Points on a hilly landscape, in no order, each with its height.
From any point a ball rolls to the lowest of the 2 points nearest to it. It stops when none of these is lower. Distance is the straight distance between rows; heights are no part of it.
J_506: [119 162 131 142 140 125 180 146 175 133 159 119 131 110 196 136 103 114
 114 115  69 179 189 140 150 172  94 170 121 142 161 136 197 191 148 166
 101 114 162  95 136  84  85 193 109 110 144 145 161 141 147 137 132 100
 126 133  79 141 107 141 111  74 146]  (h 296)
J_750: [130 131 121 147 137 173 152 147 125 154 190 117 144  88 147 110  94 130
 110 127  57 178 188 102 102 128 159 142 143 102 181 151  87 123 148 163
 111 117 158 137 124 104  82 146 102  96 197 177 165 115 175  87 110 136
  99 132  95 127 136 198 121  99 115]  (h 591)
J_90: [113 162 116 116 108 101 131 162 126 119  96  88  95 104 146 159 207  77
 128 138 127 137 160 155 124 133  77 152 117 104 147 166 165 132 119 107
  98 150 179 169 151 163  96 148 109 161 113  83 136 115  97 143 109  85
 105 154 129 191  93 123 145 112  78]  (h 411)
J_82: [104  93 157 154 120 124 170  96 169 102 142 193 143 155 160 158 116 150
 131 131 145 167 114 123 194 118 147 134 128 171 128  75 112 172 141 116
 125 139  94 148  69 135 163 137 128 144  95 156  70 155 133 142 160 153
 142 159 114  61 129 107 177 161 198]  (h 326)
J_941: [141  91 149 152 119 154 154  90 127 111 161 183 179 178 125 142  99 152
 164 152 155 124  97 122 177 111 143 139 132 146 120  69 140 156 122 139
 153 133  98 105 113 121 156 138 184 152  95 147  93 177 115 138 151 159
 147 140 132  51 133 114 131 163 189]  (h 355)
J_551: [192  92 138 124 132 175 124 119  71 113 123 177 173 143  72  94 118 148
 160 100 153 104  69 149 121 107 126 154 146 121 131 126 145 123  96 128
 158 128  74  95 152 165 142 119 180 138  87 109 130 154 100 129 140 129
 112 125 100  95 144 133 138 141 139]  (h 410)
J_613: [134 155 101 116 144 105 160  97 122 135 131  74 118 184 125  95 101 106
 114 103 181  81 166 117 141 171 125 127 113 109 102 151 113 135  91 147
 109  73 112 100 150 114 137 104 126  81 103  89 146 115 179 130  79 144
 108 107 146 119 163  97  74 146 151]  (h 587)
J_61: [199 118 121 105  96 148  87 148  58 151  66 145 115  49  72 126 167 144
 221 177 133  95  87 127  97  91 103 140 161  98 117 131 115  79  66 118
 159 133 148  99 198 140  88 123 119 147 146 123 159 129  59 102 115 148
 124 124 165 172  99 145 150 126 103]  (h 391)
J_215: [134 134  85 150 136 113 155 115 116 125  57  86 119  80 123 106 136 129
 138  56 107 146 169 161 166 188  81 165 152 131 158 175 132 125 100 142
 125 112 123 136  92 196  87 153  87 105 109 142 125 119 149 105 124  94
 115 167  82 146 137 127 211  89 118]  (h 481)
J_305: [136 158 127  84  98  83  83 169 132 139  73  94  85 105 132 184 213  87
 134 184 132 101 145 143  86 127 105 104  86  70 111 166 128  98 153 104
 121 171 186 153 174 123 106 116 127 157 139 105 117 103  63 130 104 106
 122 126 172 200  72  90 115 120  98]  (h 380)
J_489: [123 112 133 125 130 158  71 146 125 155 122 133 121  68 134 168 133 139
 190 183 104 169 158 181 186 145  85 106 122 131 134 108 137 149 140 140
 139 138 148 135 112 132  77 149 112 141 165 157  94  92  93  84 140 117
 149 159 112 120  94 134 169 135 140]  (h 422)
J_536: [150 117 116 123 144 183 138 145  79 150 207  78 145 140  90  60 107 113
  75  79 125 120 168 149  78  97 160 162 143 106 181 156 152 156 126 159
 116 102 103 174 125 127 130 119 179 118 139 109 178 131 148 141 107  98
  80 138  85 133 152 151  91 119  91]  (h 370)
J_743: [184 112  94 145  95 143 140 123 128  82  95 152 190  67  93 119 142 152
 146  75  90 156  77 100  94 119 142 105 184 104 175 151 108  86 122 153
 168 141  94  94 106 167  96 129 149  95 134 205 167 149 118 102 147 135
 108 107 102 122 118 173 141  78 139]  (h 484)
J_845: [103 151  92 118 148  80 127 126 154  92  65 117 115 160 146 125 155 111
 117  96 155 101  87 169 127 178  75 125 112 171  82 135 203 168 133  88
 124 129 101  96 134 155 169 126 139 147  59  76 106 111 125 179 163  92
 148 111 130 148 134  64 135 117 130]  (h 250)
J_45: [129 123 113 129 112  92 166  98 131 119  74 137 114  84 124 143 131 128
 158 116 129 137 129 100 165 111 122 143 132 121 114 139  71  55  97 104
 144 121 147 145 101 202 130 139  64 129 124 129 112 132 141 100 125 169
 145 142 157 126 120 114 180 131 123]  (h 472)
J_62: [185 108 112 170 134 178 134 156  83 121 134 179 194 108  97  97 123 188
 165  75 127 150  95 141 119 164 141  99 167 114 165 147 140 171 114 201
 139 115  62  38 128  89  90 135 144  89 162 176 154 123 131  91 156 114
 125 132  82 103 169 174 154  99 164]  (h 522)
J_859: [ 99 155 148  95  77  68 157 137 159 133 173 120 130 161 167 149 158  71
 116 159 101  85 139  72  65 100 135 165  96 112 105 170 113 103 138 111
 104 117 183 175 176  99 151 131 118 162 172  83 157 175 124 135 134 128
 132  84 180 189 106  99  55 131  70]  (h 312)
J_473: [120 117 135 128 140 144  50 164  78 163 139  76  89  93  78 135 186 123
  96 146 142 121 126 118  52  85 168 103 144  71 148 156  88  88 126 127
 136 145 117 181 119 122 111  81 125 112 181 144 150  93 101 109 122 128
  90 125 147 174 120 175 148 127  75]  (h 659)
J_257: [168  92 139 123  99 144  98 150  87 108 122 145 134  85  93 173 195 148
 163 144 140 136 108 133 122 112 135 111 155  66 171 144 143 121 127 143
 143 148 110 136 143 151  58 117 143 129 141 161 136 132  79 100 141 128
 104 136 109 139  86 159 154 108 123]  (h 414)
J_245: [ 91 127 157 154 109  70 170 128 182  94 133 190 126 180 192 177 143 155
 120 146 151 153 115  99 192 142 166  94  89 169  96  93 121 170 161 127
 112 138 129 110 106  83 154 128  92 144 123 136  49 121 119 134 138 136
 171 146 136 100 129 113 149 172 200]  (h 295)
J_391: [142 134 121 125 152 137 127 145  86 154 128 124 116 200 101 124 125 107
 140 139 212  79 150 167 165 170 106 141 108 160 108 107 179 173  87 133
 113  94 118  91 159 100 137 134 120 137  87  55  92 100 135 151  96 124
 140 154 136 129 152  93 139 153 147]  (h 562)
J_381: [126 118 120 112 120 129 112 105 111 150 136 119  81 167  94 127 127 116
 154 176 198 112 150 145 182  98 107 155 110 165  90  95 100 119 102  75
 126 139 139 176 125 153 160 132 115 184  93  69  72 125 136 141  99 151
 136 172 182 122 145 106 159 180 107]  (h 603)
J_866: [ 75 135 151 149 155 122 111 102 172 141 119 167 108 129 155 113 102 162
  96 104 107 165  88 117 112 120 168  78 116 202  99  57 105 137 160 105
 115 154 132 133  55  97 208  82 101 123 119 165  80 130 157 151 144 142
 170 117 136  76 174 120 143 148 145]  (h 349)
J_799: [161 141 103 114 116 108 111 143 110 123  60 103 121 100  99 136 180 117
 151 128 139  90 108  98  90 118 132 101 142  94 121 163 105  54  82 122
 144 125 149  98 157 136 109 109 103 110 136 129 163 106 106  95 120 149
 132 100 163 168 119 129 134 120 113]  (h 350)
J_592: [121 150  94 112 137  64 124 111 157  77  25 128 129 147 139 120 144 129
 134 101 154  82  58 126 110 144  97  81 132 153  72 136 154  97 111  93
 168 127 105  73 141 157 185 118 137 131  74 107 128 118 103 166 151 129
 160  80 168 119 136  77 126 124 140]  (h 281)
J_771: [128 140 120 137 156 150 126 154 145 122 153 114 157 101 133 101 142 120
  93  73  90 151 130 171  95 129  91 161 136 148 160 134 209 174 132 126
 117 137 115 123 120 114 134 158 158 155 121 117 143 143 133 156 169  57
 126 126  76 152 128 121 145  91  99]  (h 253)
J_450: [110 135 118 135 119  67 139 130 164 104 104 141 100 168 157 169 171 129
 130 153 175 119 118 129 177 136 128 111  81 156  79 115 142 145 151  91
 135 154 139 126 121 118 169 140  83 172 101  86  45 104 122 145 122 126
 174 132 157 121 123  83 145 158 150]  (h 262)
J_823: [123 130 122 167 175 165 119 164 104 166 184 128 140 102 117  80 150 130
 106  60  99 142 117 147  64 114 137 167 137 160 134 113 187 151 121 121
 112 142  93 138 123  81 158 143 130 148 159  93 142 135 149 152 151  64
 124 126  75 166 178 162 163 103  77]  (h 291)
J_789: [129 132 162 120 143 174  85 153 114 177 196  99 128 150 125 139  96 100
  95 178 133 113 186 180 132 130 139 119 106  97 164 110 154 184 152 171
 114 119 128 136 138 102 106 135 196 121 121 143 141 101 116 139 107 117
 101 156 129 117  94 117  81 137 139]  (h 378)
J_272: [128 168 103 118 136  87 154  92 163 134  98 106 130 167 155  99  64 145
 127 112 125  98 157  92 129 194 114 100 129 133  98 127 121 141 133 172
 108  76 122  54 145  82 122 120 126  67 106 158 164 126 166 132 100 144
 122  83 143  99 150 127  54 125 176]  (h 598)
J_147: [162 119 122 112 132 185  99 151  88 156 158  74 133 117  82  97  76  93
  92 141 120 113 190 173 120 126 126 128 150  79 180 145 120 145 142 180
 118 114 124 145 129 142  89 135 204 111 130 160 172  94 131 119  92 119
  79 163 111 118 111 140  93 118 132]  (h 407)
J_634: [ 93 150 132  98 105  63 135 142 150 127 104 108  96 123 166 178 174  98
  98 155 101 121 140  85  92 110 134 119  89  99 104 165  79  53 165  88
 106 148 200 163 147 141 138 118  90 133 158 108 121 124 124 135 113 136
 130  98 182 195  99 116  98 137  85]  (h 345)
J_499: [141  91 147 144 133 146 123 112  95 126 143 155 138 138  93 109 108 184
 149 120 182 124 132 115 166 144 192  83 148 103 119 131  68 119  90 169
 135  92  65 133 101 156 127  94  94  76 157 144 110  89 152  87  97 166
 132 139 121  78 179 146 164 145 149]  (h 421)
J_97: [ 90 159 105 162 162 136  70 148 148 163 134  80 118 116 141  79 107 167
  71  79  91 161 107  90  63 148 173  75 167 120 128 144  87 127 146 162
 124 126 124 120  93  89 160  89 111  63 174 168 157 101 157 146 134 108
 119  86 114 116 159 188 126  88 102]  (h 554)
J_206: [170  90 163 132 116 161 106 116 100 109 169 189 194 162  93 126 111 151
 151 150 155  93  70 127 112  83 152 128 137 121 124  92 154 129 108 142
 160 125  78 111 151 117 153 119 204 149  99 127 127 183  81 133 154 140
 138 103 123  77 133 134  89 164 160]  (h 384)
J_627: [138 133 114 148 148 166 154 103 169 133 140 141 158 105 154 108  37 145
 125 114  45 169 140 115 143 149 121 138 130 165 156 102 111 147 171 161
 127 137 145  89 111  98 119 153 136 103 147 208 147 142 177 123 134 149
 130 128 110  85 139 151 104 102 167]  (h 357)
J_900: [138 167  85 115 146 137 153 100 115 147  57  76 106 120 101  73  77  65
 133  70 113 108 135 194 118 179  56 171 140 166 113 146 143 138 109 116
 128 118 127  71 154 155 153 144 165 128  79  94 171 104 179 145 117 105
 127 148 144 163 156  78 127 119 123]  (h 198)
J_716: [ 97 116 154 138 169 164  92 119 125 159 174 160 127  93 122 104  93 136
 117 132 102 149 111 121 115  89 169 140 122 174  99  42 101 108 134  91
 129 164 127 150  78  97 184 102 108 143 163 145  92 144 161 112 126 121
 144 133 124 107 173 148 137 152 121]  (h 306)
J_728: [ 95 149 133 112 131 105  85 172 114 156  87  62  83 126 135 168 158 104
  81 165 128 109 187 140 107 154 115  90 103  72 140 184  92 113 152 143
 111 130 169 146 135 141  89 108 133 103 136 137 135  71 110 125 105 132
 103 131 136 158  91 121 120 112 111]  (h 415)
J_301: [131  91 163 123 118 122  70 125 129 102 127 175 121  88 109 158 153 146
 145 183 147 139  77 142 135  71 143 117 133 116  96  99 131  84 131  83
 165 179 112 155 120 163 139 115 133 159 131 145  87 149  63 112 165 123
 142 130 141 126 109 146 144 150 106]  (h 483)
J_873: [118 125 132 121 116  80 156 158 148  92 143 138 147 168 161 147 198 122
 109 117 147 104 103 108 109 123 134 121 104 116 126 150 177 137 123 121
 120 137 114 141 148 106 136 133 125 151 115  91 129 147  92 140 161 104
 138  99 128 142 107 108 101 129 127]  (h 364)
J_433: [104 142 126 109 129 142 100 116 119 153 142  70  82 184  90 128 108  81
  87 175 191 107 189 166 179 111 111 134 100 145 117 112 101 142 135  99
 109 124 141 179 114 155 138 130 162 141  88  89  94  88 149 159  89 148
 102 168 150 125 127  77 129 165 122]  (h 590)
J_374: [116 104 146 118 129 115  47 145 138 103 136 154 132 115 115 149 172 145
  99 149 127 123  67 130  71  71 151  91 126 115 107 109 138  93 155  86
 153 166 105 157 115 115 161  94 165 151 130 147 124 132  85 147 177 106
 141  89 136 139 107 135 108 133 104]  (h 503)
J_764: [109 127 156 133 149 180 112 113 135 182 215 111 118 146 119 124  65 121
 102 158 123 139 190 172 152 118 146 154 112 162 153  62 156 190 150 139
 114 124 138 143 115  81 123 150 183 145 134 147 112 118 153 140 115 114
 118 177 117 102 129 110 119 151 142]  (h 341)
J_340: [135 121 113 120  90  78 174  98 126  81  83 111 116 125 124 159 167 115
 157 118 137 125 120  96 176 111  99 171 139 101 134 158  92  77 100 101
 142 125 160 172 131 235 120 148 103 157  81  78 113 169 116 125 114 162
 102 127 142 139 104 104 154 142 100]  (h 453)
J_203: [143 111 127 133  93 142 168 134 126 117 191 139 173 135 135 124 121 143
 107 116  94 161 160  73 111 120 164 136 137  68 194 181  82  98 136 175
 120 101 125 145 123 140  74 136 138  84 171 169 171 159 145  91 109 161
  77 105 107 116 119 184  87  95 133]  (h 605)
J_401: [137 116 133  99 120 166 100  85 164 131  96 123 121 117 108 149  57 108
 136 167 112 140 129 162 170 109  80 142 138 148 130  90 138 139 168 112
 140 156 147 129 130 148 128 144 208 148  87 172 136 157 127 154 148 142
 130 137 144  91  91  91 104 131 136]  (h 247)
J_689: [101 134 152 148 163 160  92 150 120 167 245 118 139 164 124  78 136 131
  79  85 129 147 144 116  65  97 190 147 121 131 144 117 155 164 119 150
 112 117  80 172 106  68 167 102 144 119 159  95 136 134 145 148 127  93
 116 116  94 137 169 152 106 130  95]  (h 332)
J_153: [141 124 132 143 120  94 153 126 120 104 105 168 138 150 121 130 151 155
 166 131 175  98  95  92 137 148 174  65 128 103  89 125 104 104  76 138
 145 112  95  80 150 109 139 109  84  97 148 117 122 110 129 109 118 151
 164 107 152 101 157 138 128 142 161]  (h 394)
J_309: [ 99 140 109 103 141 113 113 134 157  97 112 102 134 131 152 114 140  99
  82  75 116 128  88 176 108 131  80 134 128 158 138 142 221 177 155 104
 112 140 119 146 127 154 151 135 174 153  66 106 134 128 121 182 178  65
 129 106  89 144 116  79 123  90 107]  (h 218)
J_352: [131 141  90 135 118 136 200  88 180  91 119 128 165 106 144  86  58 107
 114  64  40 164 125 112  99 142  96 167 142 177 153 125 140 128 159 134
 123 137 133 117 126 128 163 160 158 135 120 160 173 177 177 152 158 121
 127 115 119 123 137 125  89  92 126]  (h 318)
J_766: [118 162  98 113 110 104 180  83 193 107  41 110 115 106 151 127  68 110
 121 102  59 146 117 102 138 162  73 132 150 171 121 121 119 104 165 118
 128 133 169 107 120 156 134 149 131 110 100 167 166 163 160 147 145 156
 132  92 146 127 104  99 101  93 133]  (h 280)
J_335: [127 130 140 148 138 146 201 104 164 133 173 124 139 132 168 134 107 109
 127 113 105 170 183 136 187 130  99 204 132 170 161 109 153 171 138 131
 101 121 150 146 111 127  96 186 121 147 126 121 109 157 164 143 120 114
 116 173  95 118 112 114 142 116 137]  (h 254)
J_202: [115 162  79 116 140 103 187  73 165 121  58  99 103 129 134  94  75 101
 142  77 107 110 127 134 130 161  72 163 134 189 101 130 113 116 117  91
 133 128 137  99 120 145 168 134 122 123  94 110 152 130 188 143 129 143
 141 115 162 143 152  71 139 120 125]  (h 240)
J_80: [101 103 158 151 151 160 144 116 156 142 160 204 150  54 151 124 104 142
 158 132  69 168 107 122 128  96 136 149 137 184 123  53 124 121 135  93
 127 164 135 125  81  96 160 143  88 162 169 161 102 159 146 101 155 112
 160 155 101 112 149 168 163 142 129]  (h 346)
J_448: [ 81 123 134 116 134 102 103 120 144 102 126 111 111 121 132 107 148 137
  70  97 110 136  79 100  78  89 152 108 128 126 116 132 121  81 145  86
 135 147 116 186  89 162 178  85 128 129 125 115 130 120 137 154 159 118
 124  83 143 145 135 122 128 120  86]  (h 521)
J_382: [145 143 100 113  87 106 176 116 107  98  95  90 116 128 113 131 177  95
 146  94 135 118 151 136 164 122  68 196 137 120 158 167 148 111  89 114
 120 114 152 184 147 229 102 148 104 175  77  54 141 163 116 149  96 118
  90 155 112 176 115  98 163 123  73]  (h 434)
J_763: [141 117 131 129 145 169 118  81 110 145 149 138 135 120  89  93  83 122
 140 124 127 119 109 151 114  81 118 186 138 178 103  79 130 110 121  80
 144 153 114 145 124 129 183 133 162 173 121 114 114 155 157 146 138 124
 130 146 141 125 167 118 137 158 107]  (h 251)
J_500: [221 112 126 115 112 165 112 148  44 132  73 176 141  95  78 113 153 157
 216 137 161  86  84 137 127 125  98 155 153 115 125 131 146 124  71 121
 155 111 118  77 200 151 112 132 133 150 124  88 144 129  58 123 114 135
 123 141 119 147 115 133 173 130 131]  (h 423)
J_430: [117 142  96 124 142  95 146 126 108 131  52  56 100 124 130 136 127 115
 123 122 137 126 189 131 185 206  92 118 137  96 136 178  95 116 116 156
 120  87 140 117 126 183  51 142  87  68 118 147 137  87 162  95  93 150
 108 144 102 148 130 133 158 103 147]  (h 460)
J_874: [ 98 152 149 134 153 145 157 109 184 157 171 118 118 169 191 139  70 125
  84 123 110 192 183 143 176 127 124 169 114 207 166  90 136 205 178 121
  99 128 153 154  82  85 144 157 154 126 105 157 101 146 178 170 126 135
 119 172 107  88 122  95 134 122 152]  (h 297)
J_947: [118 109 157 117 125 157  74 134 119 152 154 155 101 101 117 172 136 123
 177 227 145 149 135 174 170  89  98 143 108 148  92  80 147 137 139  78
 141 168 151 162 145 124 121 144 108 182 160 114  63 132  80 116 121 104
 145 166 154 140 104 124 150 165 112]  (h 455)
J_111: [140 105 145 145  96 107 149 155 115  89 139 165 131 119 128 174 226 154
 138 131 168 145  96 133 152 117 152 118 116  90 152 157 155 146 139 134
 124 149 115 153 129 143  85 129 100 149 133 109 103 139  82 116 149 106
 126 139 101 134  97 144 155 130 124]  (h 388)
J_511: [196 117  81 154 143 176 121 146  86 121 124 118 177  77  77  78 112 147
 138  66  90 147 118 139  92 138 131 123 171 112 176 160 117 119 125 174
 145 124  94  92 129 137  85 127 156 100 161 187 164 119 142 101 145 114
 104 134  94 113 158 173 133  85 132]  (h 504)
J_166: [150 128 126 111 128 178  99 108 115 145 104 116 127  84  93 117  95  75
 145 149 100 130 126 199 131 104  68 162 146 139 123 104 163 133 126 109
 137 158 135 133 141 172 127 145 189 167 108 116 140 138 113 138 136  93
 117 158 122 143 117 102 138 124 106]  (h 179)
J_468: [101 149 140 106 106  65 142 130 167 105 144 112 151 186 179 128 142 111
  91 123 134  90 116  67  96 137 146 112  97 129 107 157 131 132 147 131
 111 101 130 157 153  94 162  97 150 109 120 118 153 146 132 144 133 126
 127  73 160 140 117 105  45 131 135]  (h 342)
J_40: [111 101 143 143 134 109 107 142  85 121 158 126  91 107  78 127 211 165
 110 126 170 136 107  99  85  74 201 115 123  87 136 155  78  74 107 105
 122 134 105 183  98 152 129  79  67 127 177 100 125 121 120 102 114 143
 108 136 144 168 148 163 172 135  75]  (h 645)
J_263: [124 154 134  94  90 103 182 136 125 124 148  95 119 167 142 121 132  54
 132 145 118  67 159  88  91 107 106 183 123  87 138 190 126 114 103 122
 110  97 175 164 202 128 125 137 139 143 121  67 194 169 120 147 113 145
 116 104 158 182  92 100  55 136  87]  (h 284)
J_832: [151 122 128 122 131 161 120 127  52 187 118 131  79 116  66  92 114 108
 167 163 164  94 136 156 134 102  98 178 127 155  87 104 125  97  65  93
 138 113 149 146 157 140 160 125  99 170 133  32 127  93 135 130  76 141
 124 170 165 173 158 135 164 164  74]  (h 617)
J_262: [ 62 154 162 146 145 119 122 133 189 147 161 149 120 160 209 132  91 161
  87 103  93 185 110 107 110 139 160 100 119 208 126  77 145 177 179 142
  95 129 163 125  81  40 166 111 128 111 122 172 110 137 149 159 145 138
 165 106 117  85 153 136  95 137 146]  (h 379)
J_59: [105 150 112 122 130  96 123 154 132 135  95  78  91 143 168 173 127 121
 117 147 123 130 198 115 157 202 113  99 107  87 137 178 107 138 156 156
 108  98 154 105 149 125  50 139  99  73 142 156 130  86 134 100 100 153
 123 126 121 141  95 134 109 110 161]  (h 441)
J_53: [ 74 154 165 141 129 108 120 162 182 142 172 141 122 144 222 160 113 147
  92 135  70 165 137 100  81 132 168 108 101 154 130 131 136 144 192 152
  87 127 167 126 119  45 140 127 107 105 170 169 141 135 138 148 138 128
 156  91 124 131 123 163  82 117 135]  (h 359)
J_379: [123 120 138 122 138 129 125 152  77 170 160 134  84 120  89 137 174 137
 142 154 166 125 151 135 151  98 154 138 109 122 121 131  99 105  93 100
 117 120 142 167 132 134 116 112  48 152 179  73 102  96 119  99  98 130
 137 168 153 174 144 163 179 160  83]  (h 631)
J_821: [151 120 117 138 143 115 160 149  97 126 116 146 135 173 130 143 167 141
 159 117 192 108 127 150 177 193 114 114 115 119 124 144 179 187  88 166
 113  93  92  75 155 111  95 137  91 106  97  90 119 100 111 115 117  96
 150 149  94 115 138 124 155 133 173]  (h 551)
J_164: [170 116 117 136 143 141 130 141 117 120 130 165 177 152 134 139 120 153
 161 116 152 118 106 153 159 173 115 109 129 111 143 125 180 184 113 187
 132 105  93  31 148  85  86 149 155  96 100 149 137 123 111 111 144 121
 142 129  95  84 131 120 122 114 191]  (h 539)
J_445: [130 129 143 120 107 105 141 106 146 101  99 140 140 168 155 155 103 147
 153 166 148 101 119  86 160 163 146  75 121 105 101 118  93 109 132 144
 147 109 128  77 139 113 123 123 130  95 125 164 123 131 131 126 120 183
 145  91 166  72 119 123  88 143 186]  (h 369)
J_456: [ 99 125 145 118 140 135  49 147 119 161 119 116 101  75 105 131 147 160
 122 153 126 133 122 113  82 114 184  54 131  90 106 127  69  80 137 115
 148 143 141 128 109 109 128  79  88 102 188 170 130  76 123 100 136 148
 145 108 156 143 128 164 156 120 110]  (h 673)
J_132: [140 105 148 120  96 100 117 126 121  81 142 173 129 195 122 172 171 134
 144 191 200  93  89 125 158  97 142 122  99 118  87 117 143 134 131  97
 160 154 123 151 143 133 149 131 130 191  88  62  52 146  79 147 133 140
 154 126 156 114 114 104 132 185 147]  (h 222)
J_398: [112  90 156 145 134 167 115 134 132 155 177 198 124  55 144 160  94 147
 190 185  84 164 142 127 167 106 128 130 138 146 131  82  99 125 134 116
 138 152 152 144 102 105 104 149  82 138 204 179  95 134 118  74 143 137
 152 154 121 120 112 170 152 142 125]  (h 382)
J_952: [138  93 169 116  89 119  99 154 115 128 166 199 125 169 116 189 185 155
 167 226 179  98 102 124 133  99 171 107  80 104  82 121 147 127 149 117
 157 170 135 122 173  83 123 130 122 181 152  82  67 146  45 110 120 133
 158 131 168 129 103 135 110 181 134]  (h 264)
J_812: [141  83 141 156 113 133 181 106 103  78 159 159 167 155 105 116 140 166
 114  88 176 139 105 109 163 127 169 111 148 105 147 146 102 122  98 158
 129 113  70 149  83 185 131 111 110 105 114 134 117 138 149 100 130 145
 111 143  94  89 154 157 159 135 155]  (h 442)
J_946: [161 109 142  98 126 160  56 127 124 116 105 117 142 141  94 155  93 118
 129 162 143  94 120 160 159 129 111  88 132  79 147 116 116 127 149 146
 154 135 121 110 138 161  93 120 199 121  77 165 143 117 100 124 131 144
 110 120 135  89  89 106  90 135 161]  (h 303)
J_791: [153  91 151 155  98 134 189  88 125  75 150 188 185 105 126 122 132 154
 138 104 109 159  81  87 134  91 163 135 169 120 148 124  90  87 118 137
 156 136  98 150  96 187 133 127 122 134 131 159 138 176 126 103 153 158
 119 135 109 107 119 185 143 127 140]  (h 461)
J_237: [ 74 167 107 136 162  96 114 136 147 149 103  82  92 123 151  81 129 140
  75  72 107 131 113  88  68 145 144  95 135 138  98 150 116 106 135 112
 109 113 125 141 103 110 164  84  86  83 145 117 140  96 168 149 135 107
 134  78 127 155 171 142 118 107  98]  (h 538)
J_282: [123 146 103 121 112  62 118 118 156  82  17 132 124  84 133 121 188 144
 149 106 128 108  58 107  82 114 135  73 143 134  84 136 126  59  99  88
 162 143 129 102 131 164 175 118 102 128 124 132 135 113 100 133 156 134
 174  80 171 159 127  95 153 103 106]  (h 311)
J_292: [108 129 113 154 186 184 122 142 112 181 178  79 117 100 128  83  97 143
  94  98  92 165 158 122 104 137 171 130 143 119 156 134  89 130 131 150
 109 130 136 137  97 105 126 122  85  95 195 134 136  86 178 106 112 106
 111 154  97 124 169 186 166 103 102]  (h 574)
J_16: [103 166  96 117 161 128 108 113 113 172 126  61  83 185 106  87  91 101
  89 128 178  89 183 165 145 175 117 109 102 152 100 124 121 159 113 127
 105  98 118 116 115 115 158  97 131 103  94  88 116  71 180 153  82 132
 119 146 151 120 175  81 123 154 140]  (h 575)
J_790: [151 157 105 105 120 140 171 127 120 142 114  87 127 123 108  85  98  69
 138 110 110  81 142 134  99 128  93 174 147 125 127 148 143 120  86 129
 120 109 142 114 198 117 144 145 152 144 108  85 194 150 149 144 112 117
 123 113 136 165 133  94  84 126  99]  (h 248)
J_517: [ 86 167 134 142 141  67 164 154 187 117 135 129 120 140 236 146 128 149
  93 123  73 184 145  95 104 179 115 119 114 145 140 156 167 175 185 168
  87 107 168  83 135  51  94 157  90  94 143 164 150 127 127 135 150 123
 149 106  84 142 109 165 102  76 157]  (h 328)
J_888: [166 108 131 105  99 126 112 121 134  95 110 142 168 193 127 147 116 131
 145 164 167  67 123 100 134 147 149  88 131  56 129 151  98 113 120 168
 158  94  97  89 168 128  93 120 171  91 102 152 152 149  96 122 111 173
 117  90 146  77  97 114  68 142 180]  (h 343)
J_870: [134  88 152 149 121 179 138 111 146 124 189 174 160 108 145 153  68 142
 140 160  91 172 145 120 180 103 140 150 133 140 169  90 100 141 159 138
 135 140 127 143  86 132  88 150 155 134 154 195 117 160 135  93 131 150
 121 151 101  84 102 153 126 129 157]  (h 399)

Where does a ball stop that starts at each point below?
J_206 | J_132
J_257 | J_900
J_791 | J_166
J_870 | J_900
J_391 | J_166
J_456 | J_16
J_500 | J_309
J_272 | J_166
